The views of a scene show one set of named points, each view turned or mirrored, and shifted as a whole, with a little noise and some points left out.

Scene 1
View 1
Miz: [ 14  12   2   6  -1  -1   6   2  -6  -4  -2   3   0  -4  -3   4  15   7
   9   4   9   7   4   1  -3  -1  -8  -1  -6  15  -2   6   5   8  -3 -11
 -13  15 -22   0   2  11  18  11 -11  -7 -10   5   6  -7  -2   2  -5   4
  -6   7 -18]
fimer: [ 13  11   3   4  -5  -1   4   9  -5   5  -4   3   4  -9  -4   3  11  12
   3  -1   8  12  13  -2 -10  -3  -4   2 -10  18  -9   6   4  11  -7   0
  -4  13 -27   0   4   9  18  18 -12  -5 -11   8   2  -6  -5   4  -8   1
  -2  11 -17]
Tamu: [ 17  12  -4   9   5 -13  -6  -6   2  -1   1   4  -5  -6   4  14   6   5
   4   9   6   7   7   0  -9  -5  11  -7 -13   9  -8  -8  10  14  -5   7
   0  12 -30   1   7   6  21  19  -1  -3  -7   4  -4   2 -14   7 -12  11
 -10   2 -10]
Zifo: [  8  15  19  -4 -17  12  14  30 -19  15 -11   7  17 -12 -13  -8  14  24
   3 -22  14  21  22  -8 -10  -7 -26  13  -8  28  -7  31  -4   3  -9  -6
 -14  11 -26 -10   4  10  14  18 -24  -6 -16  16   7 -19  11   1  -6 -17
   1  26 -29]
kavu: [ 14   9   1   8   2  -4   2  -2  -5  -7   0   0  -1  -4  -3   5  13   5
   9   8   7   4   0   3  -3   0  -2  -3  -7  12  -3  -1   8  10  -1 -13
 -12  15 -23   2   1  10  21  12  -7  -5  -9   3   5  -2  -7   6  -5  10
  -8   3 -17]
nalod: [ 11  12   5   5  -3  -5   1   9  -7   6  -4   4   2  -8  -4   5  10  11
   2  -3   6  14  16  -3 -12  -7  -4   1 -11  17  -8   5   4   9  -5   3
  -4  12 -30  -1   6   5  17  21 -10  -3 -11  10   1  -4  -7   5  -9   1
  -5  12 -16]
Molib: [  6  11   6   9  11  -9  10   0   2   2   0  -5  -6   2   1   0   7   1
   9   6  -4  -1  -4   5  -2   2  -2  -4 -11   8  -2  -3  12   6   8  -5
 -10  16 -23   5   4   2  21  16  -4   0  -4  -6   5   7  -8  10 -14   8
  -3   1 -19]
dezuk: [ 12  12   3   9   9  -9   3   0  -1  -1   0   0  -6  -3   3   5   7   3
   9   7   1   3   1   3  -2   2   0  -4  -9  11  -4  -2  11   9   3  -1
  -7  15 -24   3   5   5  22  16  -3  -3  -5   1   3   4 -10   7 -11  10
  -7   1 -16]
Fot: [ 24   9 -15   7  -5  -2  -4 -13  -4 -16   2   7  -1  -7  -3  16  13   7
  10  19  17   8   5   1  -2  -3   3  -6  -6  13  -5  -6   5  15 -11 -17
 -10  13 -24   1   2  22  21   9  -7 -10  -8   9   1  -8  -7   2   0  12
 -10   2 -14]
paga: [ 14  10   1   6  -3  -3   2   4  -4   0  -4   3   0  -9  -2   6   7   9
   3   3   8  12  11  -1  -6  -5  -1   2  -9  15  -8   2   5  11  -6   0
  -6  12 -27   0   5   8  19  17  -9  -5 -10   7   1  -5  -6   4  -9   4
  -6   9 -17]
lifus: [ 17   7  -4  11   3   5  12 -12  -7 -18   2   0  -1   1  -6  -2  18   0
  20  16   7  -5 -14   8  12   6 -14  -4   2  11   7  -1   8   6   7 -38
 -28  22 -13   4  -1  22  25  -2 -10 -12  -5  -4  11  -5   4   4   4   9
  -7  -2 -21]
Befa: [ 20   8 -14  13   9  -5   2 -19  -1 -17   3   0  -7   1   0   8  14  -4
  17  23   7  -7 -11   8   7   4  -1  -9  -2   6   3 -11  10  13   4 -25
 -17  18 -16   8   2  17  24   2  -2 -10  -3  -3   5   3  -7   1  -2  18
 -12  -7 -13]
fini: [ 12  11   1   9   5 -10   2  -1   3   1   1   0  -4  -3   2   6   8   5
   5   6   3   6   6   1  -7  -4   2  -5 -13  13  -6  -3   9  10   1   4
  -3  13 -28   2   7   6  19  19  -4  -3  -9   3   2   1 -12   5 -12   8
  -7   4 -14]
Fegep: [ 10  10   2  12  17 -12   7  -9   6  -4   5  -7 -11   2   7   5   5  -4
  10  15  -3  -4  -8   7   1   4   2  -7  -8   4  -1 -11  13  10  11  -4
  -9  18 -21  10   5   2  21  13   1  -1  -2  -9   4  11 -13   8 -14  16
  -7  -6 -15]
kuz: [ 11  12   1  14  18  -7  15 -14   2 -13   5  -7 -13   7   3  -5  12  -9
  21  17  -4 -15 -21  13  11   8  -8  -7  -3   3   8  -7  16   6  20 -25
 -20  23 -13  11   0   8  23   4  -1  -6  -2 -14   9   9  -2   8  -6  15
  -6 -11 -18]
nobeg: [ 21  10 -14  11   2 -11  -9 -14   2  -9   5   5  -6  -6   3  19   9   3
   8  18  11   8   4   2  -7  -2  10  -9 -10   7  -6 -11   8  17  -8  -4
  -3  12 -27   5   6  14  22  13   1  -5  -8   6  -4   2 -14   4  -6  15
 -12  -2  -8]
gog: [ 13  11  -3  12   8  -9   1  -9   3  -5   2  -3 -10   0   2   6   9   0
   8  12   1   0  -5   6  -2   1   2  -5  -8   7  -2  -9  11  11   4  -5
 -10  15 -24   6   4   8  22  12  -2  -5  -5  -2   3   6 -11   6  -9  13
 -10  -3 -13]
kima: [ 17  10  -8   8   1  -5  -4  -8  -2  -7   1   4  -1  -7   2  14   9   8
   5  12  10  11   7   2  -8  -4   7  -6  -9  12  -9  -5   7  14  -7  -3
  -4  13 -28   2   6  11  18  14  -2  -5 -10   7  -1  -1 -10   4  -8  10
 -10   3 -12]
Rep: [ 13  10  -1   9   3  -9  -3  -1  -1   2  -1   2  -3  -6   2  11   6   5
   6   8   6   9   8   1  -8  -4   3  -4 -12  13  -7  -3   5  12  -4   3
  -3  10 -28   1   6   7  19  19  -5  -3  -8   6  -1   1 -13   6 -10   9
  -8   6 -12]
nav: [ 16   9  -6  10   6  -7   0 -10   0  -7   3   0  -6  -2   3  10   9   2
   7  15   5   5  -1   2  -3  -1   1  -6 -10   8  -4  -6  10  13  -2  -7
  -7  14 -25   3   4  11  23  13  -1  -3  -6   1   1   2 -12   7  -8  13
  -7   0 -14]
vadal: [  8  11  14   2  -6   8  16  14 -12   4  -5   2   6  -5  -8  -9  15  13
   9  -7   7   6   6   0   0  -2 -22   5  -2  22  -1  17   2   4   4 -17
 -20  16 -22  -1  -1  11  16  11 -18  -8  -9   3  10  -9   6   3  -2  -6
   0  13 -26]
View 2
Molib: [ 22  -1   1  22 -11  -5 -13 -14  14   2   5  -3   8   1   4 -12   6  16
  -2  -1   6   9   6 -16   3 -18   3   5  26   5 -11  14   7 -16  -7   3
  -5  -4   9   3   0   7 -11   7  -3  11  -1 -15  -4   9  -4 -14  13  10
  -9  -6 -11]
fimer: [ 14   1   2  16  -3  -8   1 -14  13  14  14 -10   4  -1   1  -5  11  34
   8 -14   3   2   5 -13  13  -9  -4  10  15  -2  -2  12  11  -7  -9   8
  -6   4   0   2  -4   4   2 -15   0  18  -1 -19  12  -2  -2 -13   8   4
 -10   4 -17]
kima: [ 23  -8   6  15  -4  -4  -1 -11   7  16  12 -12   3  -2   1  -4  20  17
  -5  -9  12   2   9 -11   7 -15  -7  14  19   3  -9   1   9   2   0   4
  -1  -1  12   6   8   3  -1 -13  -7  12  -2 -13   9  -1   0  -4   6  -2
 -10  -3  -9]
Fot: [ 22  -4   3   4  -7  -4  -2  -4   5  11  24  -8   4  -5  -1  -1  23  24
  -8  -8  18  -4  12  -8   7 -13  -7  11  16   1 -10  -6  13   7  -5   1
   1  -3  10   8  10  -9   3  -9  -8  11  -4 -13   9  -6  -5   6   4 -10
  -9  -6 -16]
kavu: [ 21  -1   1  14  -8  -5  -9 -11  11   3  17  -6   8  -4   2  -4  11  26
  -2  -8  11   0   8 -12   9 -11  -2   9  19  -1 -11   4  11  -6  -9   2
  -2   0   7   4   2   0  -2  -3  -3  13  -3 -15  -1  -1  -5  -4   7  -1
  -7  -8 -14]
Miz: [ 18   1   0  11  -8  -7 -10 -10  11   5  21  -4   7  -2   5  -5  10  34
   5 -11   8   0   6 -11  11 -12   1   7  17  -1  -8   7  14  -6 -10   3
  -4   1   4   4  -1  -2   3  -3  -1  16  -1 -17   4  -4  -9  -8   4   2
 -12  -4 -18]
fini: [ 20  -6   5  19  -6  -5  -5 -15  12  13   7  -8   3  -1   2  -8  12  16
  -2  -6   6   7   7 -13   7 -14  -1  12  23   6  -8  10   8  -9  -6   6
  -6   0   7   3   4   9  -4  -9  -3  14  -4 -13   9   4   1 -12  10   5
 -10  -1 -12]
paga: [ 15  -6   5  19  -2  -8   3 -18   9  19   8 -15   2   0   2  -5  15  25
   5 -13   4   4   8 -12  10  -7  -3  14  17   0  -2  12  10  -7  -7  12
  -6   4   3   3   0  10   0 -19  -1  18  -2 -17  17   3   5 -16   8   5
 -11   4 -15]
nav: [ 22  -6   2  14 -10  -4  -8 -11   7   8  11  -7   5  -4   3  -7  18  15
  -8  -4  13   4   9 -10   5 -17   0  10  23   7 -13   3   8  -3  -3   1
  -3  -4  13   6   9   3  -6  -3  -8   9  -3 -13   2   6  -3  -3   8  -2
  -9  -6 -11]
lifus: [ 23   6  -6   5 -16  -2 -24   1   9 -14  32   7  15  -6   7  -7  10  32
  -7  -5  16  -2   7  -8   8 -18   1  -2  20   3 -20  -2  18  -6 -14  -9
  -3  -7   7  10   2 -14  -1  21  -5  11   1 -17 -15  -6 -22   5   3  -3
  -9 -20 -18]
Befa: [ 28  -2  -1   8 -12  -3 -19  -4   4  -3  22  -2  11  -7   4  -6  16  15
 -15   2  20   1  12  -8   5 -19  -1   6  21   6 -20  -6  11  -3  -5  -9
   1  -9  16  11  13  -7  -8  13 -13   4   0 -10 -10  -1 -12   7   7  -6
  -8 -19 -13]
dezuk: [ 22  -6   1  18  -5  -5  -7 -16  11   9   6  -6   5  -1   1 -10  11  19
  -3  -3   9   8   9 -13   7 -13   0  10  23   5 -11   9   6 -11  -5   4
  -5  -2  11   6   5   8  -9  -2  -5  10  -2 -13   2   5  -1 -13  12   6
  -9  -5 -13]
gog: [ 25  -5   2  16  -8  -3 -11 -14   9   4   9  -4   7  -1   2  -9  14  13
  -9  -2  12   6   9 -12   4 -16  -1   7  25   6 -15   5   7  -6  -2  -2
  -4  -5  13   6  10   1  -7   3  -9   6  -2 -11  -1   6  -2  -7  11   3
 -10 -11 -10]
vadal: [ 13   6  -4  13 -11 -10  -9  -8  18  -4  26  -1  12   0   7  -4   3  51
  17 -16   0   2   1 -12  15 -10   4   1  15  -7  -4  16  17 -14 -19   4
  -6   5  -3   5 -13  -3   6   0   5  25   1 -24   0  -8 -15 -12   2   6
 -11  -1 -24]
Fegep: [ 27  -6   0  21 -10  -4 -15 -13  10   3   1  -3   9  -2   1 -12   9   7
 -12   4  10   9   8 -16   3 -18   2   8  24  11 -17   9   3 -14   0   0
  -5  -8  15   5   7   9 -15   8  -8   6   0  -9  -7  10  -1 -13  14   8
  -7 -11  -8]
Zifo: [  3  10  -2  15  -9 -15   6 -16  20   4  28  -5   7   0   6  -3   1  69
  33 -27 -10  -3   0 -13  25  -2   4   4  10 -14   9  25  23 -14 -23  16
  -9  14 -15   0 -22   0  18 -19  14  36   0 -29  14 -13 -13 -22  -1   9
 -10  13 -29]
Tamu: [ 20  -9   8  17  -5  -5   1 -16   7  18   3 -12  -1  -2  -1  -6  20  14
  -7  -3  11   5   9 -12   4 -12  -4  15  19   6  -7   6   6  -2   0   5
  -3  -2  13   3   7   8  -6 -13  -6  10  -3 -11  10   6   4  -9  12   2
 -10  -3  -8]
Rep: [ 19  -6   5  17  -3  -5   1 -15   9  18   8 -12   3   0   0  -7  16  18
   0  -8   8   7   8 -12   7 -12  -4  11  22   4  -6   9   8  -5  -5   7
  -5  -1  10   4   5   5  -4 -14  -5  14  -1 -13  11   5   4 -11  11   2
  -8   0 -12]
nobeg: [ 27 -12   6  10  -5  -1  -4  -7   1  14  14 -11   3  -6  -1  -3  25   6
 -21  -3  21   1  14 -10   3 -17  -8  13  22   9 -17  -9   8   9   3  -1
   1  -8  19   9  16  -1  -5  -7 -15   2  -4  -8   7   3   2   5   8  -6
  -8 -11  -5]
View 3
lifus: [  1   8   3  -3  -9  -1  -6  -8 -20   9  -1   6   6   5  -2 -15   9   0
 -36   7  -6 -16 -23  21  -3  10  -3   1 -27   8   2   0  -1  -2   1  20
  -6  26  20  -3  -8   9   2 -14   5  10   2   6  -3  18   7 -17  11  -5
  -1   8 -13]
Befa: [ -1  12   9   6  -8   4 -12 -14 -15   5   6  15   9   6   3 -11   4  -1
 -27  11   3  -8 -20  15  -7  24  -5  10 -19  -5   1   2   5  -4   8  19
   7  23  24  -2  -6  11  -8 -12   0   8   7  -3  -1  11  -2 -11  15  -6
  -2   1  -8]
kuz: [ -2  14   5   3  -5   5 -12  -7 -18   0   7  12   9  14   6  -6   4  10
 -34   5   5   2 -17  17  -7  24  -8   1 -19   7  -5 -12   3  -6   0  27
  -4  26  26 -13  -2  11 -10 -18  12   9   3  -8  -1  15  13  -8  12 -15
 -13  10  -6]
nobeg: [ 10   5   4  12   0   6 -16 -19  -1   3   6  18   9   4  -5  -9  -9 -12
 -17   3   0  -3 -17   0   2  24  -3  14 -19 -13  15  14  12   1  20  16
  22  12  14   2  -3   8 -10  -3  -5  -2  10  -7   1   5 -12  -2  13 -18
   5 -13   2]
dezuk: [ 13   6  -5  10   1   0 -17 -11  -2   0   3  14   6  12  -6  -7  -9  -3
 -19  -2   0   4 -15  -1   6  16  -5   8 -23   1  13  -1   8   3  14  26
   8  10  10  -3  -1   4  -7  -9   4   0   9  -4  -2  13   1  -1   8 -24
  -2  -6   2]
nav: [ 10   6  -1   9  -4   3 -15 -16  -3   3   3  14   8   8  -4  -9  -7  -5
 -21   2   0  -1 -16  -1   3  21  -5  11 -26  -5  11   6   7   1  15  20
  11  14  16  -1  -2   5  -9  -7   1  -1  10  -3  -3  10  -4  -2  12 -19
   0  -7   0]
Rep: [ 15   2  -5  13   3   0 -15 -13   4   1   1  16   6   7 -10  -3 -10  -9
 -15   1  -2   4 -13  -6   9  16  -3  10 -26  -2  17   5   9   5  19  23
  13   6   6   1   1   6  -5  -4  -1  -4  10  -1   0  12  -7   1   6 -25
   3 -11   5]
Tamu: [ 14   5  -4  15   2   4 -17 -14   4   0   4  18   8   9  -9  -6 -11  -9
 -12   1   3   8 -14  -7   6  19  -7  14 -23  -9  17   9  12   5  21  20
  16   6  10   1  -2   5 -11  -1  -3  -4  12  -7  -1   8  -7   4   9 -25
   4 -14   6]
vadal: [ 23  -9 -22   3   1 -17  -3  -3  -3   9 -13   3  -4   8 -20  -6  -3  -9
 -21  -1 -16 -10 -19  -4  24 -16   4  -5 -46  20  18  -2  -5  12   8  26
  -8  10  -9   5  -3  -2  18  -8  11   1   6  18  -4  30  11  -8  -3 -24
  11   1  -1]
Zifo: [ 29 -15 -32   5   4 -22   0  -4   5   6 -19   1  -7   5 -27  -6  -8 -13
 -16  -6 -22 -14 -20 -12  31 -27   6  -3 -55  24  26   2  -6  17  11  28
  -9   7 -19  12   1  -7  25  -6   8  -5  11  28  -3  33   8  -8  -7 -25
  17  -2   0]
nalod: [ 21  -3 -14  12   5  -5 -14 -13   6   4  -4  11   1  11 -17  -5 -11 -10
 -13  -2  -7   0 -17 -11  18   2   0   7 -37   3  21   5   5  11  20  24
   7   3  -2   4   0   0   2  -3   3  -4  11   6  -3  16  -1   2   2 -26
   7 -10   5]
Fot: [ 10   4   2   8  -6  -1 -10 -17  -5   9   0  14   6  -1  -8 -11  -1 -15
 -20  10  -7 -15 -20   5   3  14  -1  13 -25 -12  13  16   4   2  17  15
  14  17  13   5  -7   5  -2  -3  -6   3   7   3   0   8 -12  -8  13 -10
   7  -9  -6]
fimer: [ 20  -2 -12   9   0  -6 -11 -10   4   2  -6  10   3   7 -15  -5 -12  -9
 -14   1  -8  -3 -17  -8  14   3   1   7 -36   4  20   7   3   8  17  23
   6   7  -1   4  -1   1   4  -2   0  -4  11   7  -4  18  -4  -2   3 -26
  10  -9   3]
kavu: [ 11   5  -5   7  -1  -1 -13 -12  -4   3   0  12   5   7  -8  -7  -4  -6
 -21   5  -4  -4 -18   1   6  13  -2   7 -28   3  12   4   4   3  13  23
   6  12  11  -2  -2   5  -2  -7   2   0   9   1  -3  16  -1  -5   7 -18
   3  -4  -1]
kima: [ 14   1  -1  11   0   1 -13 -16  -1   3   4  15   6   4 -11  -6  -7 -13
 -16   5  -3  -3 -17  -2   6  16  -3  11 -25  -8  15  12   8   2  20  20
  16   8  11   4  -2   6  -5  -3  -5  -3   9   0  -2   8 -11   0   9 -20
   6 -11   1]
Molib: [ 10   6  -8  10   0   1 -14  -8  -4  -3   3  12   5  15  -4  -1  -7   5
 -22  -1   4   7 -15   0   7  15  -5   6 -24  10   7  -7   6   1   7  30
   0  11  11  -6   1   4  -7 -10  11  -1   7  -3  -2  16  10  -1   7 -28
  -7   0   4]
Fegep: [  6  10  -2  10  -1   7 -19  -9  -3  -1   9  18   7  15   0  -3  -8   5
 -22   0   8  13 -14   2   0  26  -7   5 -20   0   6  -7  11  -2  12  28
   6  15  20  -8   2   8 -14 -12   8   1   7 -12  -2  13   5   0  10 -26
  -9  -2   5]
View 4
Tamu: [-22   1 -10 -12  -6  -4   0   4  -4   3  10  12 -10   3  -4  -2 -15  13
   1   7   1  15  -8  -7  -7  -7  -1   4  -8   3   4 -18   2  -4  -2  10
  11  12   2  -1  -5  -2  -3  -2  -6   1  -9  -6   2  -1   6   5   6   2
  -5   5  -6]
lifus: [-12   8 -19  -9  -7  13   8  12  -4  -2  24  -5  -6  -4  20  21 -39   9
  -2   8   2  13  -1  -9   7 -12  -7  -4  -3   6   8  -9 -16  -7  -8  24
  -2  31  27  21  -5  -2   1  -2   1   0 -14   5  10   8  21   5  -5  -6
 -10   6  -4]
dezuk: [-21   5  -8  -7  -7  -1   3   3  -4   2  14  10  -6   3  -1   1 -17  13
   3   8   0  13  -8  -8  -9 -11  -1   0  -8   2   5 -14   2  -5  -4   7
   9  12   1  -1  -5   0   0  -5  -8  -1  -7  -3  -2   2   8   6   4  -1
   0   8  -6]
gog: [-24   5 -10 -11  -9  -4   5   4  -5  -1  11  10  -6   2   2   3 -23  11
   4   8   1  17  -8  -8  -7  -6  -3   4  -5   3   6 -16   0  -5  -7  15
   8  17   8   1  -6  -4   0  -2  -5   2 -10  -2   4   4  10   3   4  -1
  -6   7  -8]
Rep: [-19   2  -6 -14   0  -3  -4   3  -1   4  12  14  -9   4  -9  -1  -8  13
   3  11   2  12  -7  -6  -4 -11   1   1 -10  -3   4 -18   2  -2  -1   0
  13  11  -1   0  -7   5  -2  -6  -6  -5  -8  -6  -5  -4   2   6   8   3
  -1   4  -3]
fimer: [-12   3 -10 -12   9   7  -8   2   4   4  22   1  -8   3  -2   4  -6  11
   3  13   4   5  -2  -6  -1 -22  -1  -8  -5  -7   9 -14  -5  -6   0 -12
  10  12   0   6  -5  11  -2 -11  -4 -10  -5  -7 -11  -6   1   8   5   1
   2   5   1]
Miz: [-12   8 -15 -10   1   8  -3   6   1   2  20  -1  -9   0   4   8 -18  12
   1  13   4   8  -1  -7   1 -16   0  -6  -4  -3   9 -13  -7  -6  -2   1
   7  19   5  10  -6   8  -1  -9  -3  -7 -11  -1  -3  -1   7   8   0  -1
  -4   7  -1]
Fegep: [-29   8 -10  -7 -17  -3  13   6  -6   3   8   9  -7   6  -1   0 -27  11
   2   6  -3  21 -12  -6 -14  -2  -2   4  -6   6   5 -13   6  -4  -3  18
   8  14   4  -6  -5  -9   1   1  -6   6  -6  -3   8   2  14   2   2  -1
  -5  10 -10]
Zifo: [  5   8 -12  -6  21  28  -9   5  17   3  42 -26  -4   1   8   7   3  14
   9  19  12  -8  12  -4   4 -45  -3 -26   2 -15  11  -9 -19 -11  11 -35
  11  19  -8  17   0  27   1 -26  -3 -21  -1  -8 -23 -10   1  12  -3  -3
   7   9   9]
kima: [-18   0 -11 -13   2  -5 -10   1  -3   4  11  15 -10   1  -6   4 -11  11
  -3   9   5  13  -7 -11   2  -8   0   1 -11  -2   5 -18   0  -5  -5   6
  10  11   7   4  -6   3  -4  -4  -5  -5 -10  -5   0  -5   0   4  10   4
  -6   1  -4]
nav: [-20   4 -10 -14  -4  -3  -1   4  -4   3  13  14  -8   1  -1   3 -19  11
   0   9   2  15 -10  -8  -3  -6   0   5  -8   2   3 -17   1  -3  -8  12
   8  13   7   3  -5  -2  -2  -2  -4  -2 -10  -2   4   1   5   7   6   3
  -7   6  -5]
paga: [-14   2  -8 -11   5  -1  -7   1   3   6  16   8  -7   2 -10  -3  -3  12
   4  13   6  10  -3  -8  -4 -16   0  -6  -8  -4   6 -17  -1  -3   0 -10
  15   9  -5   0  -6   9  -3  -9  -8  -9  -7  -9 -12  -8  -1   8   9   3
   3   7   0]
vadal: [ -5   9 -14  -3   6  22   1   9   6   1  31 -18  -5   2  12  11 -14  12
   4  15   8   3   5  -7  -1 -29  -5 -17   1  -6  10  -9 -17 -10   4  -9
   6  25   2  16  -2  15  -1 -16  -3 -10  -4  -3 -12  -2  13   9  -6  -5
   5  10   1]
nobeg: [-19   0 -12 -19   0 -10 -11   3  -7   6   8  24 -12   0  -9   3 -15  11
  -3   8   4  14 -12 -10   4  -2   2   6 -14   1   5 -20   2  -1 -10  15
  11  11  10   3 -11   0  -3   0  -2  -5 -16  -4   6  -2  -2   5  12   5
 -12   0  -3]
kavu: [-16   5 -13 -10  -2   5  -2   5  -3   2  18   3  -9   3   3   7 -18  11
   0   9   3  12  -5  -9   0 -12  -1  -1  -6  -1   4 -13  -4  -5  -4   8
   6  17   8   8  -6   3  -2  -6  -4  -5  -7  -2  -1  -1   8   6   4  -1
  -4   5  -4]
fini: [-21   3  -8 -10  -4  -2   1   1  -2   3  16  11  -8   4  -4   0 -12  13
   3  11   3  12  -7  -7  -7 -10  -1  -1  -6  -1   7 -16   4  -5  -2   3
  11  12   0  -3  -4   5  -1  -5  -6  -2  -5  -6  -3  -1   5   6   6   2
   0   6  -4]
nalod: [ -7   4 -10 -10  10  10  -9   2   5   4  26  -5  -6   3   0   5  -7  13
   3  16   7   2   0  -5   1 -23  -1 -11  -5  -7  10 -13 -10  -6   1 -12
  12  15  -1  10  -3  12  -1 -13  -7 -14  -7  -5 -12  -8   2   8   3   0
   2   5   2]
kuz: [-27  12 -13  -4 -21   8  21  13  -6  -5  13  -2  -4   2  17  12 -41  11
   2   6  -2  20  -8  -8  -9  -2  -6   2  -1   9   5  -7  -5  -9  -7  30
  -2  26  17   6  -3 -13   3   2  -5   9  -7   4  13  10  25   2  -7  -9
  -8   8 -12]

Which points are out of place in each view (at most two, in the order of its rows)? Write none if all are in place.
view 1 => paga
view 2 => nobeg
view 3 => vadal
view 4 => Tamu, nalod
